A landscape with many valleys, sampled at points; each row gives a point and its height.
From any point a ball rolls to the lowest of the 2 points nearest to it. It stops when none of these is lower. Distance is the straight distance between rows; heights are no part of it.
Q469 height 36.5: [ 51 163 120 109 171 135 115 165  96 128 128 170 167 161 100 113  97 207
 115 145 159  75 183 129]
Q862 height 15.4: [116 100 185 104 137 121  87 139 118 105 115 150 149  89 133 120  85 151
 147 142 182  98 124 113]
Q250 height 71.4: [111 125  86 128  74 110 122 114 154 122 135 186 110  87  90  24 100 155
 159 177 146 154 175 182]
Q751 height 65.9: [149 117  94 157 119 119 121 105 153  93 134 176 133  88 125  59 103  54
 123 157 109 134 125 164]
Q88 height 33.0: [160 101 119 119 108 108  98 128 117 147 143 135  88 168 120  94 120 124
 153  89 117 111 111  88]
Q287 height 57.5: [145 115  70 134  96 118 116  88 155  96 166 193  90 117 102  53  91 113
 161 137 125 156 171 124]
Q183 height 31.1: [145 128  71 106 103 134 165 102 148  89 126 100  97 147 137  87 105 124
 146 146 128 161 149 135]
Q305 height 20.6: [110 169 169  98  97 121 135 128 105 140  97 119 139  90 156 127 139 137
 140 131 125 168 152 165]
Q71 height 42.2: [150 115 205 122  87 131 130 144 145 173  82 138 141  95 176 129 174  98
 146 153 130 140  88 168]
Q218 height 50.4: [185 109 155 160  71 116 118 135 128 148 127 148 156  87 143  84 181  74
 128 144 136 150  55 132]
Q233 height 73.8: [153 119  95 143  96  96  92  91 120  81 142 178  97 112 109 103 156  90
 166 150 126 143 139 109]
Q416 height 41.8: [100 109 124 110 149 122 139 122 141  80 144 110 107 169 124 104  69 140
 120 150 126 117 139 122]
Q664 height 39.3: [189 127  27 110  93 140  99 111 143  91 143  69  81 155 101 113 125 128
 144  78  78 165  96  91]
Q703 height 29.8: [ 90 166 158 102 122 122 152 153 143  99 118 141 164  85 156  62 105 156
 120 157 154 161 131 204]
Q417 height 52.8: [ 97 148 215  84 186 150 144 192 111 153  74 132 198 115 118 163 146 173
 145 160 170 101 122 155]
Q270 height 58.7: [ 90 106 167 141 191 122 106 138 114 142 142 163 139 182 124 148 116 156
 121 114 161 101 157  94]
Q937 height 23.4: [104 167 105 127 110 101 136 144 130 127 116 177 119  58 108  69 124 117
 147 134 112 143 165 208]
Q633 height 41.4: [ 91 112 150 112 150 113 146 172 119 147  86 159 122  92  85 145 139 190
 171 163 171  99 167 153]
Q456 height 36.2: [106 116 175 141 168 121 182 118 154 132 125 124 108 113 124 167 137 113
 120 139 120 182 157 160]
Q476 height 38.1: [138 112  73 100 120 135 131 100 163  65 142 103  97 169 120  78  63 134
 131 143 115 122 157 119]
Q594 height 39.8: [126 167 147 123 110 134 154 135 117 154 119 124  75 114 132 135 165 125
 108  87  72 179 120 121]
Q558 height 63.5: [198 128  63 159 103 135 140  97 164 119 143 177  94  98 128  72 147  56
 144 122 130 205 156 144]
Q848 height 10.6: [139 127 154 136 103 147 209 143 180 141 102 109 128 150 196 112 184  95
 101 162 148 163  98 197]
Q647 height 24.8: [153 124 102 119 123 161 159 122 154 138 127 135  68 114 131  79  85 132
 142  87 119 178 160 120]
Q979 height 30.2: [132  89 126  99 150 130  70 131 146 106 151  69 107 206 130 178 105 171
 117  99 124  90  82  69]
Q7 height 40.3: [138 110 174 123 136 141 163 156 144 143 103 142 122 129 162  95 129 106
 127 134 130 113  91 135]
Q938 height 30.0: [151  92 156 117 116 118 125 139 118 142 147 124 104 138 122  82 105 130
 146 103 157 119  96  94]
Q23 height 53.1: [ 97 110 111 134 122 105 101 114 136 105 142 187 105 174 125  75 107 144
 132 151 143  90 166 122]
Q452 height 52.2: [ 98 109 213 106 197 147 158 171 133 143  96 123 184 138 119 155 139 147
 139 161 167 101 128 160]
Q465 height 33.7: [141 164 114 108  66 108 141 142  95 140 118 141 121  95 161 119 198 121
 134 128 140 150 102 124]
Q91 height 37.9: [117 127 166 121 147 122 202 139 162 136 108 126 100  98 110 118 133 103
 115 139 107 189 162 202]
Q120 height 73.5: [154 144  66 130  74 137 161 147 145 105 135 178  87 101 111  10 101 114
 123 134 121 183 138 147]
Q317 height 52.5: [103 142 210 116 170 160 143 140 122 151 105 103 137 168 128 219 169 175
 114 135 115 148 131 104]
Q518 height 48.9: [136 121 154 141 148 155 110 103 125 146 126 115 116 132 155 223 142 133
 131 101 105 138 129  90]
Q695 height 49.1: [131 119 175 162 143 139  96 132  98 157 100 101 172 117 140 227 167 151
 125 140 164 116 122  84]
Q715 height 55.5: [116  98  88 140 106 103 111  93 150  99 163 183  96 149  86  42  95 118
 153 150 141 107 159 125]
Q644 height 14.0: [ 92 175 109 107 102 113 103 108 101 135 138 150 111 110 129  90 103 142
 134 107 100 144 172 137]
Q20 height 60.6: [168 134  90 139 114 152 120  83 152 117 131 157 114 118 177 101 115  63
 142 117 106 155 150 116]
Q639 height 42.9: [180 140 106 157  77 154 119 106 120 138 133 123 101 146 143 118 169  73
 104 101  52 180  88 102]
Q892 height 47.4: [140 102  55 136 105 119 128 107 144  69 160 109 114 109  42  81  68 107
 135 135 102 101 132 122]
Q821 height 38.2: [119 164 113 108 137 149 148 131 123 167 123 107  78 134 111 166 140 127
 116  64  40 165 152 138]
Q609 height 34.5: [ 82 138 141  99 140 136 131 134 120 131 122 162 152 102 129  89  78 171
 156 154 170  93 189 166]
Q419 height 35.8: [149 127 183 140 119 132 192 157 151 180 103 100 149  88 143 118 165  84
 120 120 139 173 104 199]
Q866 height 71.5: [178 107 131 174  74 123  86  96 112 144 134 117 177 145 146 130 167  69
 125 142 121  97  66  89]
Q614 height 27.1: [122 158 115 128  91  91 126 127 116 120 113 166 137  75 142  77 153  85
 143 150 125 155 133 178]
Q213 height 52.7: [168 119 131 160  90 146 124  91 129 194 134  59 122 190 151 185 186 119
 120 104 106 150 107  92]
Q431 height 45.5: [124 101  96 139 110  84 129 129 129 126 130 173  89  89  66 104 135 161
 185 153 182 110 154 130]
Q516 height 51.8: [130 128 152 177  97 121 132  95 130 149 115 142 122 147 158 185 214 101
 120 159 121 153 122 115]
Q874 height 38.3: [120 139 172 116 154 121 176 167 103 176  96 109 146 113 111 196 182 162
 128 137 164 122 148 147]
Q948 height 43.0: [128 115 114 147 138 132 100 123 120 116 128 114 112 181 146 201 158 146
 111 140 130  94 102  64]
Q393 height 17.8: [102 174 149  96 104 119 115 114 100 131 115 135 115 122 148 118 128 149
 138 121 101 163 160 131]
Q531 height 68.6: [155 111 118 150 118 102  68 122 106 102 158  84 136 135  84 158 117 116
 100 102 102  88  68  74]
Q66 height 44.4: [168 149 158 134  54 149 158 103 147 140  81 113 133  77 160 164 186  85
 136 165 104 170  95 156]
Q853 height 35.0: [165  79 122 119 115 131  78 118 144 115 151  83  99 196 127 155 130 153
 127 105 125 109  71  53]
Q391 height 37.0: [ 79 136  96  96 142 133 149 136 114 148 122 141 137 133 122 100  81 169
 163 133 148  88 200 158]
Q823 height 45.9: [152 102 146 121 146 168 152  94 161 132 110  94 106 133 156 176 111  98
 146 140  76 132 126 120]
Q651 height 45.6: [125  98 122 126 131 116 109 128 122 123 113 148 103  99 116 168 134 152
 164 140 164 108 149  91]
Q24 height 29.9: [205 152  95 139 116 177 131 122 163 123 111 117  94  96 139  54  83  73
 106 104  90 204 146 144]
Q953 height 40.2: [ 87 149  75 107 139 136 184 127 136 148 130 132 117 150 141 124 109 156
 135 114 140 111 191 142]
Q151 height 29.7: [136 104  97 103 128 119 112 128 122 156 129 114  89 192 123 120 110 137
 159 101 109  88 135 101]
Q605 height 34.0: [172 142  56  89  91 125 122 116 116 126 134  69 105 131 108 114 100 125
 155  87  91 149 127 109]
Q134 height 32.2: [196 141 123 140 102 159 153 127 156 132 112 110 126  93 151  51 111  67
 112 118 111 200 119 162]
Q811 height 30.7: [ 69 161 137 124 196 139  80 130  98 125 159 135 181 154 123 161  93 144
  96 106 129  93 169 127]
Q427 height 29.2: [135 123 150 106 151 164  82 131 127 119 160  55 156 140 120 201  86 162
 103  86 103  97  78  87]
Q626 height 29.6: [113 135 165 125 122 101 162 153 115 102 136 112 131 127 128  97 137 154
 106 147 143 153  95 144]
Q607 height 31.3: [131 118 139  98 175 158 121 139 134 125 156  58 141 157 109 179  63 156
 111  70  91 110  98  94]
Q13 height 27.3: [174 133  92 124 124 173 162 138 157 132 118 148  74  93 132  58  70  95
 121  93  86 182 140 131]
Q712 height 70.1: [158 100 126 157 106  99  64 117 100 111 140 115 164 132 109 145 147  88
 119 142 129  66  81  92]
Q778 height 56.2: [161 111  70 118 126 160  93 108 165  71 171  67 102 160 103 103  40 109
  94  77  81 126  87  89]
Q184 height 64.8: [168 124  84 145 115 129 152 113 165 106 127 174 111  93 133  48 130  53
 140 149 126 161 134 177]
Q508 height 38.7: [ 50 160 106 111 187 143 102 173 108 139 131 169 140 146  91 167 100 227
 126 120 150  71 187  95]
Q237 height 50.3: [130 133 141 165 134 134 141 101 131 135 128 128 108 120 148 185 170  98
 109 123 100 152 128 111]
Q869 height 47.3: [143 138 127 157  96  91 133 153 118 105 146 152 131  87 106  56 135  93
 102 125 124 143  72 139]
Q962 height 24.4: [109 120  61 100 133 128 113 134 127 144 154 118 102 181  85 111  77 163
 138  87 102  70 160 122]
Q410 height 54.9: [115 132 155 132 114  89 138 136 138 154 115 176 106 140 146 100 187 129
 135 144 165 145 150 153]
Q640 height 37.3: [106  99 137 124 133 107  99 139 118  80 156 115 171 135  75 101  62 156
 102 138 191  55 135 120]
Q430 height 38.6: [132 115 155 113 147 148 120 110 141  86 136 107 114 165 141 110  63 117
 106 130  97 132 109 105]
Q554 height 17.4: [141 139 112 125 110 139 211 120 165 126 105  99 108 137 175 118 156  96
 112 147 125 170 138 170]
Q207 height 62.4: [139 124  63 151 145 113 118  99 125 130 159 146 101 136 104 120 105  89
 124  99  98 101 149 118]
Q835 height 26.8: [132 111 149 126 142 132 163 141 129 144 143 123 102 131 116 138 111 158
 121  93 143 136 107  95]
Q629 height 43.4: [153 129 189 127  75 149 144 115 138 157  88 121 119 101 161 145 181 110
 136 150 108 166  98 127]
Q193 height 56.5: [145 121 127 138  99 105 150 151 138 153 137 184 108 143 149  58 160 109
 131 122 164 135 117 140]
Q851 height 44.6: [173 142 118 168  97 128 131 124 118 130 148 137 109 133 126  87 139  82
  79  96  82 178  71  91]
Q677 height 43.5: [179 129  29 118  94 113  67  95 151  95 171  90  72 138  91 145 136 135
 157  77  80 174 108  91]
Q792 height 27.6: [127 150  79 134 121 129 196 157 124 155 121 134 106  87 127 125 146 112
 120  99 119 124 133 143]
Q910 height 17.7: [ 97 152 189 132 135 123 173 181 164 155 110 128 193 149 199 122 191 124
  92 157 179 145  86 206]
Q59 height 77.0: [ 88 138  97 146 162 130 154 119 132 100 138 157 152  79 153 150 100 131
 112 141 166  97 152 148]
Q49 height 4.7: [152 117 106 127 106 118  82  87 118  97 143 125 153  94 139 108  93  80
 151 134 152 102 131 121]
Q61 height 45.8: [104 125 109 123 147 118  82 151 110 111 121 140 112 184 135 170 141 175
 114 121 145  80 113  63]
Q528 height 43.6: [ 86 128  50 106 158 128 101 135 123 122 140 114  96 151 100 182 105 211
 148 107 130  95 161  97]
Q438 height 48.4: [ 75 133 126 105 148 121 125 160 112  98 116 159 100 182 126 134 132 198
 116 153 136 103 137  92]
Q916 height 57.6: [168 102 109 142 105 104 132 135 150 129 134 195 120 123 144  46 144  84
 153 141 173 116 103 133]
Q959 height 22.7: [ 97 179 185  92 136 134 153 142 110 155 106 126 171  90 152 147 161 146
 132 135 142 162 173 188]
Q56 height 72.6: [117 149  71 127  66 122 138 136 144 114 148 180 103  84 105  10 102 146
 135 145 140 168 144 164]
Q876 height 40.5: [ 78 130  99 109 172 142  86 150 113 127 118 150 121 156 111 184 111 221
 147 126 165  72 187  93]
Q549 height 34.4: [175 132 177 123  95 145 170 139 151 156 104  88 138  88 151  78 134  89
 120 116 123 199  98 183]
Q466 height 23.0: [ 76 152 163 121 169 108 182 198 133 147 129 135 180 122 117  96 143 153
 104 137 179 125 123 198]
Q839 height 53.9: [ 90 125 140 151 181 111 111 149  94 101 122 114 201 149 129 177 144 159
  84 160 194  89 141 123]
Q47 height 47.9: [112 141 125 108 154 154 143 132 120 143 124  78 161 185 164 177 126 146
 118 114 108 105 131 112]
Q347 height 36.1: [158 110 157 121 140 166 160 129 146 124 121  73 121 157 146 104  77 102
 104 110  90 132  92 103]
Q885 height 37.6: [124 132 163 149 139 107 178 155 130 165 104 102 158 127 133 131 177 108
 117 139 138 129 118 180]
Q477 height 50.5: [ 78 149 170 105 147 127 155 163 112 100 102 141 115 167 134 143 163 191
 111 177 150 123 130 120]
Q630 height 29.4: [101 123 117  87 119 130  72 130 114  79 148 114 122 139 107 133  66 194
 133 128 149  96 139  89]
Q580 height 33.8: [ 66 167 151 112 172 118 112 153  83 124 129 147 175 152 123 118 126 156
 109 132 147  95 159 147]
Q359 height 24.2: [151 123  91 130 104 132 185  99 158  99 118 100  86 144 152 132 142 106
 135 155 125 173 146 138]
Q995 height 24.0: [121 115 136  96 137 151 168 144 138 128 132 133  98  95 126 114  76 171
 144 117 158 139 135 129]
Q786 height 59.1: [165 121  73 132 110 145 108  85 152  97 152 173 101 113 143  74  83  97
 140 125 128 150 160 115]
Q294 height 36.3: [110 150  91 106 145 135 153 137 118 165 138 113  87 134  92 136 105 152
 145  71  72 136 171 139]
Q415 height 26.0: [136 117 180 120 141 155  79 124 102 121 133  75 180 145 140 161 101 140
  97 107 135  88  89  83]
Q675 height 32.3: [ 81 157 176 139 163 107 156 146 111 109 143 118 138 123 104 136 135 152
  97 131 128 149 122 150]
Q537 height 50.9: [174 114  31 112 101 140 102 107 145  56 157 114 100 128  64  81  67 106
 129 122  74 107 120 103]
Q983 height 34.2: [ 80 156 166 139 187 119 160 131 120 120 141 116 132 126  97 176 132 146
 112 115 111 176 159 141]
Q187 height 57.7: [ 86 111 182 131 189 119 115 175 113 150 117 181 137 164 114 134 145 170
 119 142 189  90 158 123]
Q65 height 41.2: [134 120 195 112 119 145 146 160 146 180  98 163 140 122 176  96 153 102
 143 126 144 120 100 162]
Q632 height 72.4: [123 124  94 135 109  81  85  97 111  92 146 169  88 124  88 125 144 133
 153 150 120 138 151 100]
Q240 height 48.8: [186 116 131 156  84  98 116 121 125 107 142 140 153  93 106  79 130  64
 117 133 129 131  67 138]
Q915 height 30.3: [123 161 101 128  78  90 125 137 101 128 121 166 150  77 165 107 182 102
 131 139 152 128 123 162]
Q590 height 70.0: [100 123 126 124  93  82 109 148 136 127 126 186 126  73  83  36 120 164
 171 164 170 122 150 187]
Q2 height 56.4: [ 87 120 188 127 146 104 137 175 123 156 115 177 135 160 144 108 179 158
 127 142 195 131 155 152]
Q924 height 43.1: [ 98 148  58 121 158 136 158 119 129 136 147 115 115 165 153 156 121 140
 120 101 121 114 169 128]
Q82 height 74.9: [137 120 186 155 118 151 138 135 123 194  75 119 185 118 176 199 206 118
 134 166 155  95 113 136]
Q762 height 47.5: [136 105 164 127 170 145 115 101 142 129 129 125 127 120 153 177  84 117
 136 116 113 119 141 110]
Q745 height 50.6: [110 137 184 145 191 146  93 156  85 139  82 119 196 134 116 229 177 169
 101 155 158 118 141  98]
Q228 height 41.3: [155 163 132 152  78 151 140 125 120 155 108 142  86 117 144 141 192  93
  92 110  49 191  87 104]
Q646 height 24.3: [109 118 113  70 143 135  74 136 126  98 148  88 105 196 112 147  91 200
 130 100 127  92 119  84]
Q669 height 41.9: [113 121 121 111 137 132 161 119 136 127 108 138  91 122 122 120 108 111
 153 139  82 126 152 145]
Q492 height 54.8: [164 124 115 158  76 187 107  78 146 186 136  49 138 196 165 189 156 120
 115 110  82 160  86  83]
Q463 height 75.5: [123 136 161 147 146 145 154 121 123 172  96 135 162 117 179 209 192 114
 124 144 147 117 149 146]
Q702 height 48.5: [112  99  94 115 100  98 115 126 121 112 141 153 111 113  83  85  97 181
 161 151 177  83 156 113]
Q483 height 51.5: [172 134 159 166  72 122 138 132 156 143 119 134 164  81 163  88 181  58
 111 143 132 189  64 176]
Q470 height 34.3: [129 143 129 118 120 106 147 144  95 144 113  71 132 124 112 163 149 144
 145 121 129 117 118 127]
Q327 height 76.7: [239 112  67 145  91 141 121  97 145  86 159 162 149  78 103  64 115  36
 143 123 128 161 104 115]
Q363 height 46.2: [150 147 119 155 112 118 142 144 122 117 146 149 109 100 113  65 123  92
  96 102  95 179  93 134]
Q888 height 67.7: [108 129 156 135 119  93  84 160 133 113 117 196 156  73 137  77 134 112
 138 167 162 109 106 185]
Q705 height 26.5: [ 95 173 175 103 178 159 130 125  97 179 131 121 169 146 150 173 124 138
 130  95  99 129 169 134]
Q922 height 36.4: [137 133 167 129 125 117 165 152 109 167  92  84 155 122 132 161 178 133
 121 138 134 125 103 138]
Q993 height 34.1: [154 115 150 120 147 177 135 119 133 152 137  63 143 156 141 150  81 116
 113  81  75 130  96 109]
Q467 height 32.1: [ 84 159 160  93 136 121 126 142 118 119 113 156 180  98 148  98 104 157
 136 155 174 111 151 198]
Q392 height 53.8: [168 113  43 112 125 157 108 115 169  67 151  91  96 158  85  80  43  95
 108  96  71 115 120 106]
Q980 height 61.2: [136  87 152 162 132  83 124 131 129 123 146 129 150 134 131 106 136 110
 120 153 202 131 115 138]
Q949 height 31.0: [106 146  89 120 134 112 162 147 100 140 132 123 110 101 102 158 137 150
 134 120 134 102 133 127]
Q610 height 21.9: [127 129 175 113 109 128  88 133  95 106 121 104 153 132 151 144 130 153
 124 134 151 123  98  88]
Q34 height 66.8: [132 120 135 150 135 108 107 127 141  90 131 196 151  70 136  74 117  77
 139 150 138 110  99 163]
Q332 height 30.1: [160 131 105 113  95 130 113 112 117 112 139  81 115 118 121 113 102 125
 135 107 104 159 110 101]
Q785 height 63.7: [152 139  75 162 136 116 105  90 123 118 155 146 105 108 112 137 130  71
 117  93  72 142 131 114]
Q102 height 10.8: [131 113 141 114 116 122  67 113 104 106 126 138 169  97 142 112  80 115
 138 125 166  86 131 121]
Q490 height 77.8: [ 92 125 107 153 156 116 139 112 135  99 155 171 144 109 130 106  92 136
 113 139 162 126 164 141]
Q235 height 20.5: [ 94 134 186 116 158 109 180 183 156 139 121 125 192 134 163 108 154 148
 107 151 191 146 102 208]
Q176 height 33.9: [ 88 123 129 111 152 118 108 131 114  78 146 118 156 141 104 130  77 185
 106 153 181  79 141 110]
Q578 height 39.7: [103 116 172 101 157 121 157 156 115 152  88 120 114 108  96 180 155 175
 164 146 154 118 161 143]
Q411 height 24.1: [ 97 185 213  98 139 144 155 150 109 180  97 128 168 114 151 179 192 152
 113 120 129 170 156 159]
Q348 height 25.6: [150 128 148 118  95 126  93 108 110 108 147  83 125 130 141 157 122 147
 125 115 130 148  87  74]
Q229 height 26.6: [101 143 135 116 107 107 150 143 129  98 136 138 121 111 122  64 116 145
 127 143 153 150 117 165]
Q752 height 62.0: [195 117  68 155 115 142 132  77 146 128 135 164 107 104 156 122 150  42
 147 123 119 160 144 132]
Q585 height 62.9: [114  81 139 161 157  80 143 132 147 130 142 153 136 117  91  97 123 132
 146 158 201 116 152 164]
Q958 height 46.8: [137 130  33 110 119 115  53 112 156  91 172  62  81 159  88 163 121 163
 143  73  74 144 110 119]
Q841 height 21.3: [121 119 110 105 147 159 162 120 158 140 151 146 101 120 116  94  46 166
 141  94 136 137 170 123]
Q927 height 46.1: [186 135 118 133  80 147 151 100 144 111 106 126 135  55 161 134 168  76
 141 157 109 170  91 143]
Q451 height 68.7: [105 113  92 128 145  89  52 119 120  91 153 109  89 174  66 166 116 143
 122 110  95  89 120  92]
Q128 height 50.8: [ 96 115 147 113 129 117 121 137 125 112 121 165 111 184 159  86 130 156
 126 152 146 110 135 108]
Q331 height 73.7: [148 136 172 145  98 191 145 122 127 178  83 113 137 127 170 191 157 112
 112 126  71 105  65 104]
Q624 height 47.7: [182 125 126 150  91 126 139  87 144 103 126 122 118  76 138 111 152  73
 139 154 120 204 123 149]
Q604 height 47.6: [145  98 162 136 139 130 108 125 122 140  95 127 132 101 149 206 157 147
 157 152 172 104 129  88]
Q170 height 61.0: [105 122 106 167 156  97 124 119 128 131 153 153 108 159 115 105 105 102
  97  99 111 114 147 122]
Q577 height 52.1: [ 96 147 187 109 142 141 156 137 120 131 110 112 126 181 150 167 157 163
 107 152 119 152 113 109]
Q728 height 18.3: [113 128 190 113 142 136 115 151 117 123 117 150 139 110 150 134 113 167
 123 135 170 132 121 106]
Q472 height 59.8: [107 109 150 157 185 119 117 126 128 126 159 160 132 174 126 131 108 116
  96 105 133 102 138 110]
Q857 height 39.9: [118 126 138 118 131 117 189 144 152 140 101 134  88 102 105 105 132 106
 153 151 102 140 155 184]
Q285 height 72.7: [168 111 135 174  79 152  94  92 126 166 125 122 138 127 156 163 167  85
 130 126 107 130  72  83]
Q627 height 51.6: [ 87 139 177 130 207 144 114 151 109 130 120 126 156 154 117 230 160 182
 111 138 143 138 153  94]
Q251 height 73.2: [177 121 135 156  89 180 139 104 138 164 112 121 130 138 164 166 156  86
 124 132  79 125  64  96]
Q942 height 75.0: [179 107 110 141 104 104 107 106 120 111 134 178 106  96  83 101 150  68
 174 136  92 130 111 126]
Q498 height 14.7: [120 132 192 131 115 148 198 164 164 161  96 126 157 150 196 120 188 121
 105 166 146 137  76 176]
Q893 height 58.9: [137  94 154 171 130 100 112  91 125 120 140 110 140 164 154 136 155 111
 106 158 155 133  99 105]
Q914 height 56.6: [115  98 167 156 159 111 109 109 114 105 125  96 172 168 136 169 131 131
 105 165 177 111 119 111]
Q389 height 18.8: [119 160  83 136 103 107 116 113 107 121 149 166 109  73  94  89 106 128
 143 116 111 154 168 152]
Q307 height 29.5: [111 135  31 108 127 148 100 106 149 140 165 106 100 148 102 106  52 163
 143  73  94 112 180 127]
Q378 height 53.4: [128 125 157 151 116 105 122 123 123 146 104 170 120 144 161 145 202  99
 131 161 150 125 131 137]
Q115 height 28.2: [ 81 170 154  99 219 158 112 140 111 158 141 125 179 182 120 182 126 169
 117 108 119 110 184 125]
Q822 height 70.6: [113 119  70 131 107  89  59 117 108  73 162 146  85 137  63 119 118 162
 127 126 111 103 122  82]
Q740 height 76.0: [221 106  76 145 103 132 126 111 134 110 149 163 123  78  85  90 138  47
 163 118 103 144  99 115]
Q804 height 41.0: [116  98 124 145 134  94 135 141 121 113 158 108 151 132  76  78  74 127
 110 129 158  82 128 144]
Q719 height 44.0: [151 107 122 109 136 150 165 107 142 141  92 123  90 112 153 156 126  94
 161 140  95 121 144 137]
Q80 height 51.0: [100 111 176 115 214 151 181 150 133 123 126 119 162 158 125 158 109 145
 117 142 146  94 130 132]
Q552 height 12.0: [170 113 127 141 110 128 115  96 128 130 115 118 172  90 163 123 132  71
 158 153 137 114 114 145]
Q333 height 45.7: [135 153  87 125 139 144 151 121 125 152 137  98 132 158 166 149 119 117
 111  95 101 117 138 127]
Q724 height 46.0: [132 113  94 138 145 119 102 111 124 138 127  86 115 179 158 214 180 159
 131 127 142 115 134  72]
Q809 height 43.3: [113  95 125 128 134  96 133 155 133 152 106 168  95  73  96 139 143 160
 183 147 175 105 162 134]
Q447 height 68.8: [ 88 121 154 133 112  89  79 160 115 115 126 188 154  79  90  66 114 152
 142 156 170  90 130 170]
Q746 height 44.1: [128 110  87 153 119  98 148 123 130  83 152 110 137 103  70  71  82 108
 119 134 129 102 131 156]
Q493 height 51.9: [ 92 130 178 155 189 114 111 165  91 125 100 136 208 125 116 181 171 157
 107 161 188 110 154 135]
Q400 height 66.0: [134 120 140 134 147 125  68 111 124 127 136 115 108 169 113 166 112 117
 118  96  50 105  96  94]
Q500 height 64.9: [156 120 105 163 138 149  81  94 138 144 138 127 121 130 130 173 126  73
 128  99  57 115 101 101]
Q398 height 49.8: [160 113 128 155 103  97 110  81 116 113 145 112 122  90 118 148 140  94
 146 134 124 179 128 126]
Q89 height 46.6: [119 127  52 104 125 124  98 117 141 111 145  85  78 150 105 182 114 178
 150  92  98 120 131 106]
Q385 height 74.1: [123 135 202 131 136 182 124 141 108 188  95 106 159 143 159 196 157 132
 121 130  94  88  92 108]
Q224 height 38.4: [161 114 166 130 113 171 159 119 156 132 109 108 115 153 177  98 120  94
 118 140 103 145  81 124]
Q617 height 74.5: [119 134 208 144 128 180 124 142 103 187  69 117 189 144 163 203 184 138
 121 169 130 100  99 114]
Q92 height 25.2: [105 156  99 139 145 126 194 165 121 140 133 132 137  91 123 114 123 110
 106 108 123 134 137 184]
Q186 height 40.1: [150  96 128 144 104 140 109 120 135 117 131  95 116 167 145 192 162 138
 115 140 119  96  61  47]
Q576 height 33.5: [116 153  56 100 127 150 123 123 133 142 129 110  94 118 105 116  71 134
 148  87  67 128 185 148]
Q919 height 49.5: [115 120 160 104 196 164 149 130 133 138 131  91 152 180 143 188 110 140
 112 133 100  89 118 107]
Q11 height 21.6: [ 80 156 104 126 140 109 195 172 126 135 132 137 148 104 112 101 128 164
 118 139 170 108 146 173]
Q479 height 76.2: [101 137 130 134 168 144 147 117 126 141 110 147 162 101 179 168 139 111
 127 143 141 107 149 150]
Q704 height 51.7: [101 119  91 107  94 115 149 134 127 123 153 125 141 104  81  62  76 204
 148 154 189 106 167 150]
Q68 height 25.1: [ 95 193 180 107 150 160 145 124 102 180 113 122 175 144 167 198 182 141
 108 114 113 159 166 140]
Q372 height 67.1: [138 118 109 116 129  97  74 121 110  97 130 100 109 147 106 151 123 124
 132 118  86  88 103  92]
Q26 height 33.1: [ 92 147 132 146 174 118  72 115  95 136 172 104 175 140 123 180 110 125
  94  78 110 115 143 120]
Q357 height 49.7: [157 120  97 141 100 110 122 107 108 154 139  61 115 176 135 185 178 128
 131 109 138 127 113  90]
Q166 height 36.0: [113 150  96 120 141 116  93 109 100 117 161  76 152 141 109 165  95 133
 120  97 117 123 155 121]

Where does a ball stop that starts at each point below?
Q34 | Q438
Q392 | Q646
Q916 | Q229
Q115 | Q644
Q778 | Q646
Q363 | Q962
Q207 | Q229
Q492 | Q646
Q452 | Q229
Q823 | Q229
Q885 | Q841
Q120 | Q438
Q809 | Q11
